Points, in no order, along strands that fork, close into loops and pass close to each other.
(in the rows, 128 means zero)
Points whose rows are less than 150 apart are linked; no others are.
Q888: [164 152 152 136 141  68 114 156 108 122 102 168  92 161 173 113 167  90
  94 121 132 125 133 155 147 137 102 114 161  90 139 140 164 119 127 127
 123 183 128 110 146  81  86 116 177  99  74  83 125 129 117]
Q726: [176 121 144 150 164 126 130 126  78 107  85 168 119 154 142 145 160 120
 104 141 134 164 122 105  98 140 148 109 112  67 108 134 175  78  94 142
 107 124  98 129 153  92 103 118 164  91  94  94 140 116 124]
Q950: [148 112 121 139 151 154 156 174  98 127  97 199 116 178 138 109 176 138
 167 104 122  99 167  84 139 159 123 121 148  80 185 109 131 101 111 158
  91 109 117 100 132 113 111  79 143 141  95 131 101  95 151]
Q533: [154 153 103 111 130 146 122 130 126  98 137  77 107 110  81 164 140 106
 116 132 145 126 138 108 117  63 125 151 115 128 121 154  79 140 128  85
 150 132 153 120 132 159 152 101  93 105 121 136 103 115 177]
Q728: [132 142 114 123 130 185  98 121 126 115 171  89 132 119 151 127 137 121
 138 136 128 156 125  72 103 130 140 116 126  94 157  96 187  56 110 175
 113  79 147 183 159 156 109 130 105 103 151 115 161 108 135]
Q592: [148 173 116 104 129  93 114 159 135 102 154 108 101 162 130 110 156  72
 116 117 134 104 156 122 161  81  86 124 173 121 169 147 131 152 137  97
 147 165 194 117 142 124 105  90 137 120  96 107 118 103 152]
Q657: [113 109 116 124 149  85 127 156  94 146 103 127 163 121 101 186 122 184
 113 107 139  73 131 151  85 171 161 142 112 148 125 169  69 150 146 101
 136 129  58  69 107 117 138  84 158 150 136 145  54 163 180]
Q358: [ 99 101 103 138 143 149 160 165 132 168  81 173 120 174  86  95 132 135
 194 107 102  96 173 110 169 167  99 135 119 125 189  96 111 136 131 117
 107 123 133 108  99 111 129 119 153 189 145 156 137 120 115]
Q522: [136 116 119 127 166 126 132 154  80 136 101 175 107 178 103 114 162 115
 161 109 107 137 164 104 112 165 103 112 122  82 180 109 188  82 125 137
  96 113 134 126 125  80  96 106 194 133 115 109 157 115 109]
Q262: [116 139  87 107 121 145  95  83 140 105 175  53 122  70  87 183 126 123
 103 147 135 155  99 136  96  56 134 161 110 138  90 154  86 124 114  98
 158 118 152 137 127 157 150 125  88  82 138 132 131 130 168]
Q844: [128 148 123  85 116 117 119 115 165 127 133 149 103 124 149  65 167 132
  91 125 105 122 128 203 170  48  94 118 176 105 120 127 117 132 134 138
 113 185 171 132 109 118 161 193 141  92 112  86 169 179  63]
Q683: [163 145 118 115 114 160 115 109 139 126 141 105 111 129 133 114 151  75
  99 140 110 171 156 127 126  76 111 118 144  89 113 101 190  91 120 151
 123 145 184 170 155 135 133 192 134  77 130  92 186 135  84]
Q712: [160 129 150 150 140 103 157 164 106 133  96 203 104 173 162 109 156 133
 132 118 119 118 147 119 149 156 119 105 149  98 147 121 141 129 125 145
 108 165 107  96 137  92  97 106 154 127  86 108 105 115 133]
Q109: [152 115 154 160  95 187 162 109 174 116 139 109 114 133 132 124  85 103
 137 151 136 175 126  74 149  97 143 103 112 128 115  88 130 145 129 119
 118 129 123 196 177 147 154 156  35 135 175 145 167 116 120]
Q387: [128 140 138 115 113 109 138 135 137  91 194  90 128  67 166 143 121 166
 132 125 172  94  82 132 160  91 118 117 184 183 143 133  80 163 150 124
 167 134 133 102 120 167 109  83  43 120 101 149  79 119 190]
Q977: [128 123 150 127  90  96 143  92 174 132 142 158 173  89 177 120  96 182
  80 162 132 136  65 190 168 112 164  99 123 155  83 141 103 170 128 151
 132 153  89 139 102 133 145 192  71 107 106 136 131 166 109]
Q649: [112 141  88  91 131 147 103 122 149 146 114 163 124 121 143  83 167 162
 124 121  96 121 123 196 164  94  99 131 147  99 132 130 129 101 126 156
  90 149 138 128  96 123 173 169 162 116 121 103 154 180  76]
Q704: [151 120 141 134 153 133 141 173  85 114 111 166 131 159 161 142 173 156
 138 116 155  82 139 102 106 159 137 125 150  92 155 137 117 108 123 143
 120 108  92  95 139 120 117  48 138 121  88 122  57 108 185]
Q201: [114 115 112 132 148  74 110 118  92 135  98 134 156 129  87 173 129 167
  90 123 126 121 121 163  77 162 160 151  97 125  87 175 103 131 115 112
 129 127  68  83 104 101 142 115 204 140 135 135  81 170 133]
Q973: [182 128 110 130 146 178 160 147 124 108  80 144  94 176  57 137 140 112
 142 123 132 120 173  88 130  79 143 145 104  94 139 128  84 152 121  88
 115 141 136 117 130 133 167  92  95 151 138 143 109 104 165]
Q243: [132 129 101 119 156 148 111 126 100 127 113 137 139 132  89 149 152 154
 131 136 131 142 137 109  98 131 165 147  90  82 128 136 117  95 109 135
 109 106 106 119 120 126 155 100 145 131 130 129 123 134 147]
Q275: [145 133 120 120 116 129 124 119 144 108 123 113 141  84 120 189 114 163
 105 147 164 111  99 134 106 116 183 146 100 176  87 166  57 166 127 101
 169 128  81 111 114 156 145 105  73 114 143 162  78 129 196]
Q650: [153 133 138 130 105 152 145  92 135 151 117 107 102 143  85 111 118  72
 104 131  90 191 172 137  96 102 123 126 119 109 100  98 186 124 136 123
 130 157 185 164 139 110 137 204 157 110 158 107 220 144  57]
Q154: [ 90 142  87  96 159 127  66 125 120 140 133 131 140 106 115 122 155 186
 105 115  98 114 105 206 136  98 110 154 116  95 117 142 115  99 118 144
  91 122 112 110  78 112 171 133 179 122 117 108 125 190  97]
Q775: [ 97 133 115 132 128 108 138 167 135 168 115 161 119 147 137  81 128 121
 165 104 109  83 155 139 181 161  72 125 157 146 179 111 126 137 136 135
 130 146 143 106 109 112 110 119 163 166 121 127 130 139 114]
Q426: [112 133 189 161 104  79 156 103 115 164 120  92 111 127  97 112  90  80
 115 115 110 192 144 127  74 201 118 135 119 160 101 135 186 155 152 108
 162 141 162 146 140  99  64 187 187 144 154 128 173 134  93]
Q569: [112  84 142 153 157  96 151 129  51 139  83 163 115 163  86 121 140 131
 147 113 125 161 150 100  68 196 139 113 104 120 143 125 179  93 123 125
 100  99 101 123 142  72  71 121 195 136 131 127 155 115 116]
Q379: [158 136 124 116 123 115 158 152 139 102 100 130 117 125  78 160 122 148
 104 117 145  87 140 134 140 101 139 141 133 165 116 154  44 195 154  73
 151 168 111  76 112 136 152  99  90 154 136 158  76 143 185]
Q247: [ 88  91 109 119 167 110  95 167  95 130 178 125 140 134 206 125 158 140
 155 100 134  57 113 141 111 183  77 127 183 119 179 112 158  81 113 164
 107  98 113 127 122 133  98  49 186 125  94 106  80 126 143]
Q861: [139 148 167 138  85  79 141  94 134 120 152  72 127  68 156 151 108 107
  63 148 154 165  80 137 109 119 140 138 128 164  61 166 140 161 131  92
 182 163 137 122 147 142  96 158 114  95  90 120 116 122 161]
Q906: [140 132 121 123 137 160  81  83 143 113 147 149 182  80 178 168 136 183
  95 169 144 140  50 162 110  84 186 127  99 102  82 143 139  80  87 181
 110  99  79 155 117 145 173 165 103  68 111 106 134 146 109]
Q207: [ 87 121  95 125 139 164 122 155 144 150 140 104 127 158 118  71 104  81
 213  97 113 100 183  95 164 142  60 128 156 156 222  82 163 120 146 140
 122  85 192 148 116 148 119 125 144 179 151 147 173  90  97]
Q164: [107 118 122 120 107 150 117  73 162 142 138  94 158  89  93 169 100 140
  91 153 117 184 101 160  95 102 172 138  63 119  66 140 125 128 122 126
 137 120 120 160 106 143 164 201 113 115 165 142 168 154  97]
Q978: [178 123 115 130 146 152 124 125  97 111  87 161 145 121 117 188 157 166
 111 151 145 118 122 102  87 127 200 145  84 100  96 161  90 102 101 123
 128 111  73 110 128 126 159  95 116 107 123 130  89 122 176]
Q406: [141 118 141 135  97 200 155 124 181 103 141 125 107 126 137 131  91 113
 157 135 148 127 111  95 172  87 146 115 119 151 120  94  80 167 139 118
 123 129 108 160 151 164 175 109  13 149 166 159 130  99 148]
Q810: [121 132 166 131 138  63 147 158  81 112 127  77 128 117 132 149 125 126
  95 111 171 103 126 114  86 171 143 133 138 170 125 161 122 158 161  91
 173 138 107 101 150 127  83  72 149 138 103 131  50 124 200]
Q548: [134 123 146 151  94 178 147  81 179 137 147  99 150 101 157 142  89 122
 107 160 126 194 102 106 118 116 170 104  97 134  88 113 150 134 118 139
 141 122 125 189 158 149 130 189  60 103 159 136 175 129 101]
Q428: [117  83 142 153 162  95 149 134  66 141  79 180 154 145 116 147 132 168
 146 132 129 142 122 104  74 206 176 110 100 104 128 139 134 103 109 138
  95  95  61 108 128  80 101 102 175 139 131 134 111 124 127]
Q555: [ 97 149 113 116 149 139  86 127 103 150 153  95 122 138  96 112 129  92
 150  98  94 158 174 145  86 163  89 140 123 117 162 108 218  73 131 150
 132  93 178 163 123 111 101 157 208 129 158  96 195 141  82]
Q933: [108 113 128 110  84 140 139 100 192  97 190  92  98 114 133 104  96 126
 144 119 133 107 102 157 205  38  95 114 164 178 113  92  74 185 163 103
 116 165 167 145 111 156 182 144  47 148 150 132 159 132  98]
Q985: [170 127 113 116 122 221 134 135 159  96 122 126  93 136 112 145 129 115
 152 139 145 125 130  82 147  55 152 136 112 115 125 117  73 123 126 117
 125 124 122 143 142 166 188  86  31 132 151 151 113  82 172]
Q827: [121 130 105 125 124 162 138 182 153 156 117 197 105 169 185  64 176 120
 186  98 109  38 160 123 218 123  65 121 178 120 192  97 128 124 135 160
 110 152 165  83  98 132 122 101 138 158  93 129 106  85 111]
Q759: [105 132 143 143 129 100 143 105 116 154 103 105 111 142  45 111 104  84
 123 115  91 176 168 138  82 167 115 141  87 140 118 132 146 155 137 107
 142 132 157 144 120 111 106 178 190 157 167 139 189 142  92]
Q612: [ 53 104 138 138 116  92 147 157 120 167 165 129 172  86 181 127  98 178
 164 115 141  63  90 143 159 199 122 125 174 200 166 110  94 155 150 144
 143 112 101  92  99 137 101  93 128 173 112 150  61 142 168]
Q142: [183 154 161 136 101 109 145 113 136 119 104 152 101 134 189  98 148 100
  76 149 129 163 122 140 159 104 126  93 152  95 104 122 159 134 126 144
 125 180 139 141 165 109 110 192 135  90  92  80 165 140  86]
Q627: [ 96 143 101  89 147 125  75 136 136 153 129 164 104 130 152  84 172 114
 141  98  85  97 146 216 148 135  56 136 167 110 167 115 194  66 147 158
 111 140 131 133  97  96 131 160 227 110 128  77 176 179  50]
Q50: [151 144 135 120 134 114 154 187 123 111 119 124 117 135 108 129 137 130
 136 103 149  71 148 115 162 110 111 126 166 158 163 150  72 186 161  91
 150 159 153  79 122 134 133  68 110 154 105 151  60 113 186]
Q928: [118 107 131 129 117 189 150 155 168 112 143  99  97 159 108 102  73  86
 203 106 151 107 136  85 199 109  98 124 148 174 163  90  98 181 161 113
 117 113 155 145 157 160 171  94  47 195 155 172 133  75 124]
Q799: [149 127 137 149 151 117 120 112  68 129 101 104 139 126 113 164 151 109
  93 139 134 169 125  87  66 146 155 141  90  97  90 152 158  95  99 103
 139 105 112 127 155 111 106 110 170 102 107 113 131 110 139]
Q857: [135 123 152 130 117  98 130 111 144 128  90 184 164 117 163 132 127 174
  83 154 131 136  84 205 140 121 175 115  97 117  77 161 105 152 114 145
 119 159  72 117 104 105 154 166 125 105  96 123 113 170 111]
Q46: [ 79 112 105 126 137 131 122 108 126 162 102 114 153 125  51 130  96 155
 142 126  89 159 146 128  89 182 153 145  73 127 130 122 123 108 120 116
 110  96 118 137 107 122 133 155 167 173 190 144 162 150 101]
Q620: [ 79  96  88 127 154 155 139 169 121 180 103 130 130 166  96  88 124 106
 226 104 109  69 187 109 159 175  69 137 147 165 225  95 126 130 140 133
 126  96 168 110  97 128 122 103 169 203 131 155 138  97 117]
Q957: [111 100 117 142 147 145 164 139 115 165  66 213 129 160  93 100 132 166
 179 120  92 127 150 122 143 177 140 120  94  98 153 100 126 108 119 150
  81 119 100 106  97 100 145 137 158 165 146 139 143 137  98]
Q988: [136 164 140 123 140 106  88 107  95 134 151  76 108 124 121 141 153  61
  90 126 124 179 129 131  79 116  98 153 132 103 101 148 193 100 110 132
 153 133 175 142 157 127  93 147 196  70 105  84 160 127 110]
Q274: [133 139 130 122 158  99  86 146 113 133 105 187  92 158 155 103 166  97
 129 104  98 122 136 181 133 153  74 127 153  94 154 125 215  68 123 154
 106 145 122 133 122  83 109 131 237 108 106  80 165 156  64]
Q661: [124 144 193 143  91  58 168 128 114 122 141  75 117  86 155 133  87 117
  81 136 160 158  94 103 110 171 151 119 134 183  94 140 153 176 152  90
 196 149 124 121 151 132  67 135 113 137 110 136 106 104 170]
Q431: [ 91 133 119 120 130 110 118 119 148 118 176 106 148  79 141 153 109 185
 138 120 142 108  90 151 147 128 118 138 153 174 136 137  75 137 135 129
 140 106 113 110 103 140 123  97  83 129 127 146  90 143 163]
Q697: [101 122 116 133 129 176 127 146 158 124 161  65 117 161 105  87  84  72
 193 109 129 124 163  86 165 108  78 125 147 160 190  88 140 148 150 119
 121  97 183 168 146 170 146 126  84 175 161 161 166  88 106]
Q266: [139 112 148 136 115 145 158 123 141 159  94 188 129 144 165  70 129 139
 138 130  96 150 150 141 164 163 117  86 142 114 139  91 161 122 131 171
 102 151 117 145 124 104 120 194 136 131 148 110 186 170  54]
Q894: [ 93 124 138 129 146  78 139 155 111 162 116 163 103 155 139  90 135  89
 161  96 106 103 156 161 133 196  67 121 138 146 180 122 180 119 144 128
 143 133 140 122 120  95  70 114 223 151 130 122 150 149  96]
Q910: [119  92 156 152 156 101 109  98  70 113 129 104 181 101 183 191 113 144
 100 154 151 153  78 107  43 173 191 139 110 129  66 165 168  83  90 131
 144  83  69 145 158 121 114 110 164  96 122 121  89 118 147]
Q667: [ 67 126 127 125 117  98 138 139 138 135 193  93 139  77 158 116  99 167
 158 112 147  94  89 143 170 155  83 122 184 193 175 110 104 157 165 131
 148 116 143 113 102 155  95 102 107 152 112 148  99 133 152]
Q437: [130 127 109 105 121 137 110  90 137 143  98 114 129 114  65 146 140 127
  82 150 101 176 130 161 108  76 153 144  69  84  74 140 124 117 113 120
 125 145 142 129 109 122 179 183 161 110 140 116 165 159  84]
Q521: [156 156 119 109  94 153 113  96 155 102 171  89 110 104 151 118 143  82
  99 141 132 155 132 128 147  41 104 121 155 106 111 112 142 120 120 128
 128 158 193 161 158 154 147 170  76  71 124 100 162 124 107]
Q193: [137 107 130 142 146  88 126 102  74 135  63 120 140 130  76 187 132 129
  92 136 129 163 126 121  54 157 175 143  68 108  75 171 138 109 113  97
 127 118  84 104 128  92 111 145 197 120 134 122 114 134 127]
Q794: [121 135  90  96 154 159  88 119 120 142 117 168 154 120 110 137 150 198
 122 137 113 118 101 159 122 109 165 147  90  83 106 134 106  89 100 155
  93 117  92 102  89 125 190 130 145 134 127 115 112 163 108]
Q895: [ 93 110 126 144 113 136 144 111 131 148 107  82 126 150  30 139  82 107
 136 120 109 166 154 110  91 152 142 155  78 148 128 118 102 163 134  87
 134 114 148 139 123 135 140 160 134 181 180 165 165 129 116]
Q189: [ 99 152 104 120 119 149  83  89 137 119 201  47 135  73 107 146 123 135
 113 131 130 165 101 126  95  86 123 153 121 130 112 128 136  98 111 137
 130  93 166 164 127 166 129 140 103  88 142 123 143 139 138]
Q115: [112 150 151 128 126  74  93 103 114 116 187  79 133  70 184 139 132 137
  84 119 142 141  73 182 112 127  88 127 161 143  92 147 153 119 123 143
 142 138 132 143 132 120  85 146 156  76  93  90 120 156 121]
Q265: [136 120 112 127 105 178 152 137 172 101 138 116  84 186 105  80 114  90
 178 117 131  91 159 107 216  60  83 126 149 138 150  92 103 169 149 112
  91 153 170 143 137 148 193 119  59 173 153 142 147  92 106]
Q596: [116 115 136 142 139 104 150 142 112 150  94 165 108 172  90  86 123  92
 174 110  98 142 177 112 122 185  90 109 132 127 186  96 176 108 136 130
 121 119 151 139 138  90  82 133 182 160 135 116 187 114  90]
Q400: [142 128 131 146 134 112  90  95 108 108 139 143 183  82 185 190 120 176
  92 166 162 122  41 166  87 120 195 137 101 129  54 180 132 101  86 156
 138 100  58 142 132 132 157 135 116  72  97 113  92 132 143]
Q952: [131 120 151 156 102 123 149  79 124 135 115  80 138 101 103 165 104 113
  96 155 128 192 113  99  69 140 166 135  76 140  65 151 133 135 113 103
 157 123 124 152 152 142 115 161 122 119 145 145 135 116 140]
Q197: [133 147 109 115 134 140 108 144 131 132 121 157 115 146 142  97 161 134
 125 126 110 125 143 141 157 113 104 124 139  93 146 112 135 102 117 149
  96 142 143 120 117 121 137 130 136 124 114 110 139 141 112]
Q886: [124  85 133 138 153 127 148 132  95 138  77 195 171 148 108 171 132 189
 149 139 131 102 127 107  82 187 218 130  87 112 116 144  88 115 121 139
 100  87  44 100 118 107 143  97 136 155 164 158  87 122 153]
Q942: [149 118 123 131 114 116 129  92 144 127  81 176 169 109 129 182 112 162
  93 180 140 135  88 170 113 109 211 132  60 131  48 171 102 147 104 123
 134 138  65 124 108 124 163 173 113 102 125 138 116 141 131]
Q822: [154 123 106 112 147 191 146 165 136 107 118 107 100 162  69 145 118  99
 170 109 148 101 163  84 152  75 121 145 126 129 155 128  66 159 147  92
 124 122 146 117 135 161 174  70  54 160 144 164  90  86 176]
Q722: [102 151 113 107 101 128 119 129 170 118 199 104 116 128 161  70 112  92
 157 104 120 106 143 140 197  92  41 112 188 162 170  97 149 149 157 127
 137 140 208 154 120 149 116 148 109 136 141 122 170 117  82]
Q474: [118  94 154 157 119 127 152  89 131 128  91 111 150 117  93 181  92 135
 127 154 132 174 118  83  67 170 217 136  66 160  87 144 104 151 123 100
 155  99  80 148 152 147 107 131  92 142 177 178 124  96 160]
Q727: [140 121 136 143 130 100 130  94 113 110 120 131 171  85 169 197 116 168
  97 156 166 118  79 134  76 150 202 137  97 159  64 188 100 133 110 122
 166 106  64 123 138 142 135 114  94 105 121 151  71 120 179]
Q628: [166 101 145 147 133 137 184 155 129 122  64 182 106 173  89 120 129 128
 141 126 127 115 168  84 142 136 152 116 121 119 139 125  75 171 139  99
 115 142 110  99 142 118 142  96  97 167 138 152 112 103 150]
Q165: [140 167  91  90 127 132  98 139 153 101 161 105 105 169  95  95 144  73
 133 112 121 109 173 123 167  38  71 151 158 112 160 128 125 145 139 101
 128 153 213 130 124 139 153 108 126 124 123 119 145 100 117]
Q302: [116 122 142 145 100 144 149 104 170 150 130 134 135 126 139  98  90 133
 127 141 103 165 129 140 147 142 121 108 112 135 128  98 145 142 137 141
 116 129 132 163 126 130 135 197 103 140 169 132 181 161  67]
Q156: [129 112 121 123 143 148 111 164 102 105 170 129 144 145 200 116 163 134
 167 123 140  89 125  82 114 166 102 107 164 102 185 101 157  78 108 178
 113  74 126 135 151 150  89  61 135 121  93 110  88  94 166]
Q476: [184 140 156 132 111 138 155 143 131  94 124 119 108 100 147 174 109 137
 119 152 178 117 118 100 140 106 172 125 128 166 107 148  69 174 150  91
 180 153 100 108 144 164 133  87  44 125 126 157  77 102 212]
Q471: [157  89 145 153 137 152 177 150 124 137  67 200 134 146 114 157 130 173
 151 131 137  98 139  89 115 165 196 126 108 137 128 131  63 156 134 121
 119 115  58  93 119 130 146  94  87 169 143 170  76 112 179]
Q788: [126 132 137 126 142  65 124 140  89 120 139  93 143  95 120 181 130 166
  82 120 162  92 107 156  87 149 143 146 143 164  99 184  82 152 142  85
 162 140  96  79 119 120 115  79 151 121  99 130  48 158 185]
Q432: [126 147  80  87 148 172 103 158 144 105 157  93 113 157  80 108 144 107
 166 103 135  98 160  95 167  58  92 154 151 132 180 122  88 139 150 107
 118 117 181 116 114 157 167  76  92 140 128 140 113  90 152]
Q652: [132 156 131 103 133  99 136 176 133 100 158  99 116 155  90 112 117  82
 144 101 153  89 164 117 179  79  83 131 175 166 173 142 105 193 174  79
 161 158 197 105 134 134 125  79 120 156 114 142 105  92 169]
Q23: [ 80  92 152 150 127  91 155 139 129 163 129 163 175 108 173 137  92 191
 153 139 135  91  96 122 136 205 174 123 138 177 137 121  95 149 138 149
 134 105  52 106 112 127 117 109 104 162 139 158  78 144 157]
Q711: [154 144 131 121 100 116 151 144 147  95 129  81  94 135  67 152 107  90
 107 121 145 116 146 130 153  60 121 150 141 154 115 147  64 197 152  62
 155 163 162 112 127 146 160 108  83 147 141 145 109 119 169]
Q754: [171 172 144 111 135  66 111 147 122 118 130 137  81 177 140 107 168  47
  93 120 132 125 162 141 144 101  83 128 169 107 155 139 176 129 142 106
 159 194 185 110 162  90  81 105 179 102  82  87 138  99 130]
Q86: [127 127 189 161 100  81 172 125 115 131 124  88 111 128 105 111  88  89
 118 126 130 174 138  94 105 180 129 127 125 160 118 125 160 168 148  94
 168 140 148 142 160 120  61 150 136 154 133 141 140 110 143]
Q526: [147 127 128 131 168 128  81 134  84 122 103 159 115 136 139 115 165 129
 107 124 112 147 124 151 108 138 124 122 119  74 116 120 192  64  99 168
 102 127 106 136 124  87 121 147 208 101 105  80 157 145  82]
Q276: [191 139 153 144 117 129 135 119 146 115 105 178 131 120 195 101 143 141
  96 155 137 129 101 145 151 110 143 100 142  97 102 129 129 120 104 160
 116 164 101 138 147 127 131 159 100  90  83 103 131 138 115]
Q251: [129 120 120 135 106 155 149 166 154 143 120 188 109 183 182  57 146  91
 195 108 106  76 180  92 210 147  56  93 185 125 202  80 164 126 137 169
 106 142 168 122 120 120 101 129 136 167 119 131 157  90  84]
Q469: [121 144 119 100  89 120 131 103 177 114 160 112  93 123 131  78 134 109
 114 128 116 125 131 171 183  35  97 111 176 138 120 109  94 165 150 106
 126 184 184 144 116 145 174 167  92 123 132 109 167 152  81]
Q51: [171 118 137 145 168 116 124 149  75 109 102 165 139 126 171 174 159 159
 108 133 156 105 102 117  86 143 173 127 123  93  95 162 119 100 100 139
 122 109  67 102 145 116 139  69 141  93  86 116  64 123 178]
Q430: [141 112 158 153 117 130 155 113 139 145  97 201 155 141 178 110 120 167
 129 145 115 147 108 145 149 174 149  92 105 110 101 114 137 121 118 171
  95 130  76 131 124 106 125 180 117 129 124 128 153 158  82]
Q100: [117 106 143 148 103 138 116  53 161 142 138  81 164  68 119 196  90 134
  95 169 129 191  84 125  70 124 201 135  57 149  43 156 146 129 111 121
 160 106 116 166 143 152 135 188 101  84 168 142 142 116 124]
Q475: [126 129  90 105 153 191 114 176 105 125 130 151 129 170 114 106 177 139
 177 114 113  90 169  91 141 129 113 144 132  85 185 115 134  83 120 153
  97  92 147 106 108 140 141  76 144 146 115 127 105  93 146]
Q221: [150 156 163 142 103 104 126 101 137 127 125 105 123  96 156 132 124  96
  65 151 130 177 108 145 117 111 130 113 129 125  72 150 158 146 121 112
 154 164 146 137 149 117 116 177 145  92 101  98 138 145 110]
Q805: [167 151 125 116 135 111 108 114 102 129  91 122 101 137  89 131 161  65
  80 139 110 190 159 133  95  81 120 147 116  79  96 145 166 109 113 106
 140 173 175 126 149 105 131 162 186  83 101  85 161 128 101]
Q344: [119 142 143 142 126  93 117 123 116 125 160 106 153 101 175 141 120 154
  98 137 145 132  90 144 106 154 135 131 130 142 100 148 127 127 119 133
 146 120 100 132 142 118 102 121 132 108 111 120 105 147 138]
Q766: [107 107 137 133  95 114 160 130 174 118 127 106 118 113  87 143  61 145
 135 121 139 108 104 148 178 107 136 131 119 196 113 111  44 212 167  90
 144 152 105 109 110 147 163 137  60 181 162 180 112 138 149]
Q689: [ 95 113 145 137 146  85 110 102  93 119 160 100 185  84 184 191  99 186
 109 154 159 119  68 138  59 184 191 142 135 174  85 164 133 120 107 131
 146  82  64 142 144 133 114  94 124 105 135 138  57 128 171]
Q42: [126 137  97 108 131 154 120 166 150 150 115 197 108 152 157  73 183 160
 154 110  99  65 153 160 196 101  84 137 158  93 166 117 116 117 123 155
  85 161 146  84  91 120 142 116 146 132 103 100 109 135 105]
Q136: [ 77 117 103 124 141 140 120 128 129 154 130 115 146 119 103 122 109 157
 160 124 108 127 137 129 122 176 121 141 115 141 158 110  99 112 134 134
 112  87 119 129 103 130 134 131 141 171 162 152 121 147 130]
Q238: [105 138 132 122  95 141 132 106 182 114 186  98 120  91 156 105 104 145
 141 124 142 120  89 140 191  82  91 111 173 162 143 105  99 153 142 138
 117 143 154 141 116 167 129 133  46 129 144 147 138 138 123]
Q671: [119 133  90 102 160 183  81 135  98 131 145 122 133 144  80 120 157 141
 158 130 114 130 150  96 108 135 142 146  94  69 166 108 162  50 107 153
  96  83 137 132 109 131 144  99 148 143 140 121 143 118 131]
Q887: [167 132 143 147 105 162 126 105 170 116 133 194 164  95 218 113 128 180
 110 156 144 117  68 164 157 106 173 112 126 115  98 135 106 127 108 188
 114 135  76 147 125 145 148 144  58  75  88 117 123 132 129]
Q698: [146 141 123 121 132 154 108 153 122 104 166 115 121 149 173 117 160  99
 143 119 134 130 143  78 123 155 100 101 156  99 167 100 197  74 115 173
 109  87 152 160 157 146  75 110 132 109 109 112 142 102 143]
Q970: [162 140 156 140 131 112 156 158  91 110 111 111 119 126 134 166 131 130
 120 145 171 127 131  83 105 148 165 127 137 142 124 151 100 147 140 102
 171 125 100 110 164 139 105  73  99 110 109 141  68 106 208]
Q636: [149 119 138 142 104 160 155 142 153 139 128 180 111 157 187  74 120 113
 155 132 114 115 152 107 183 155  87  86 164 117 173  74 168 125 131 175
  97 134 144 151 141 130 101 155  98 142 143 122 173 129  85]
Q873: [147 163 116 111 134 136  98 124 124 128 146 118 115 148 127 105 145  64
 119 117 107 150 165 132 115 128  89 123 142  96 146 110 232  79 125 158
 135 130 181 158 145 111  94 171 172  96 132  91 195 134  70]
Q907: [110 121 114 115 120 133 130 114 147 125 115  78 123 118  41 154 101 115
 109 133 120 151 132 129 107 100 149 157  75 140  95 144  71 163 138  76
 137 127 132 125 113 143 162 144 112 157 178 164 136 151 139]
Q337: [102 120 134 145 147 108 137 143 109 142 130 143 156 132 159 132 124 158
 143 123 128 115 121 124 115 192 135 122 135 140 146 120 115 114 121 140
 122 104  93 113 129 123 114  99 135 142 124 136  94 142 143]
Q380: [136 141 113 122 126  97 110  98 111 143  97  94 114 117  49 157 147  89
  69 134 114 177 137 150  72  99 134 161  81 100  65 169 131 124 115  89
 148 151 155 109 127 113 146 160 199 106 121 113 140 138 113]
Q282: [ 89 126 120 119 119 104 124 112 155 129 152  86 135  85  90 149  93 147
 121 127 136 126 107 157 127 118 127 144 120 178 112 139  67 172 146  98
 144 125 133 117 104 148 134 132  94 147 158 161 115 153 146]
Q707: [ 99 112 153 147 114  92 144 112 157 145 150 167 174  91 181 126 100 204
 121 143 138  99  73 173 163 157 153 114 136 166 106 132  97 151 127 152
 128 124  67 116 105 119 126 143  96 134 120 147  93 156 128]
Q874: [ 96 140  88  98 113 158  94 152 168 131 181 111 119 160 157  67 137  79
 195  94 109  80 181 114 189 105  40 121 180 155 203 100 180 119 145 160
 126 111 215 141 122 146 113 136 132 148 145 128 179 100  83]
Q777: [114 150 132 124 109 126 132 121 157 132 158 106 124 125 135  99 107  96
 130 125 115 146 140 132 148 124  84 115 148 139 145 115 149 138 141 129
 130 131 170 154 134 132 120 161 116 134 143 128 167 141  92]
Q776: [123 154 129 139 145  89  82 119  91 110 182  56 129 109 172 149 142  97
  89 125 142 152  97 138  74 139  98 142 148 116 107 148 185  93 107 145
 142 109 147 147 158 120  80 116 184  68  90  94 119 132 136]
Q836: [110 145  98 114 137 188  92 114 140 117 174  56 128 123  92 125 124 101
 150 123 125 161 142  86 106  97 114 147 118 121 146 110 151  93 122 133
 123  79 177 179 144 165 133 125 101 115 156 132 157 108 134]
Q818: [127  97 130 137 123 172 140 117 138 157  93 210 157 137 111 115 122 174
 152 144 101 147 126 116 128 161 181 110  75  91 125  95 134 107 108 174
  79 115  80 138 104 110 162 169 112 149 164 144 164 139  87]

How many points has the smallest loop of links through each point below? Write 0 if it is on no loop.
Q636 | 34
Q266 | 11
Q136 | 10
Q950 | 7

A piece is all that can be reached along the links. How many separate loops has the piece of each point below (a circle has one, a figure eight two, a Y none), and how many tips (points with one link)?
Q380 | loops 1, tips 5
Q650 | loops 0, tips 3
Q430 | loops 3, tips 4
Q193 | loops 0, tips 3

A fork is a point with three links, a tip a point with one. Leave the first point through the second and follow the links. Name the first fork or tip that comes.
Q115; Q776 | Q474
Q628; Q471 | Q358
Q275; Q476 | Q627
Q887; Q276 | Q895
Q698; Q728 | Q592
Q50; Q379 | Q247
Q627; Q274 | Q727

Name the points in between on the shortest way along the links from the first point to the second, in order.
Q649; Q358 | Q197 Q42 Q827 Q251 Q636 Q266 Q430 Q818 Q957
Q895; Q437 | Q46 Q136 Q337 Q344 Q115 Q776 Q988 Q805 Q380
Q406; Q697 | Q985 Q822 Q973 Q628 Q471 Q886 Q428 Q569 Q522 Q596 Q894 Q775 Q358 Q620 Q207
Q243; Q189 | Q671 Q475 Q950 Q712 Q888 Q754 Q592 Q652 Q50 Q379 Q711 Q533 Q262
Q274; Q689 | Q526 Q726 Q799 Q193 Q201 Q657 Q788 Q810 Q970 Q476 Q275 Q727
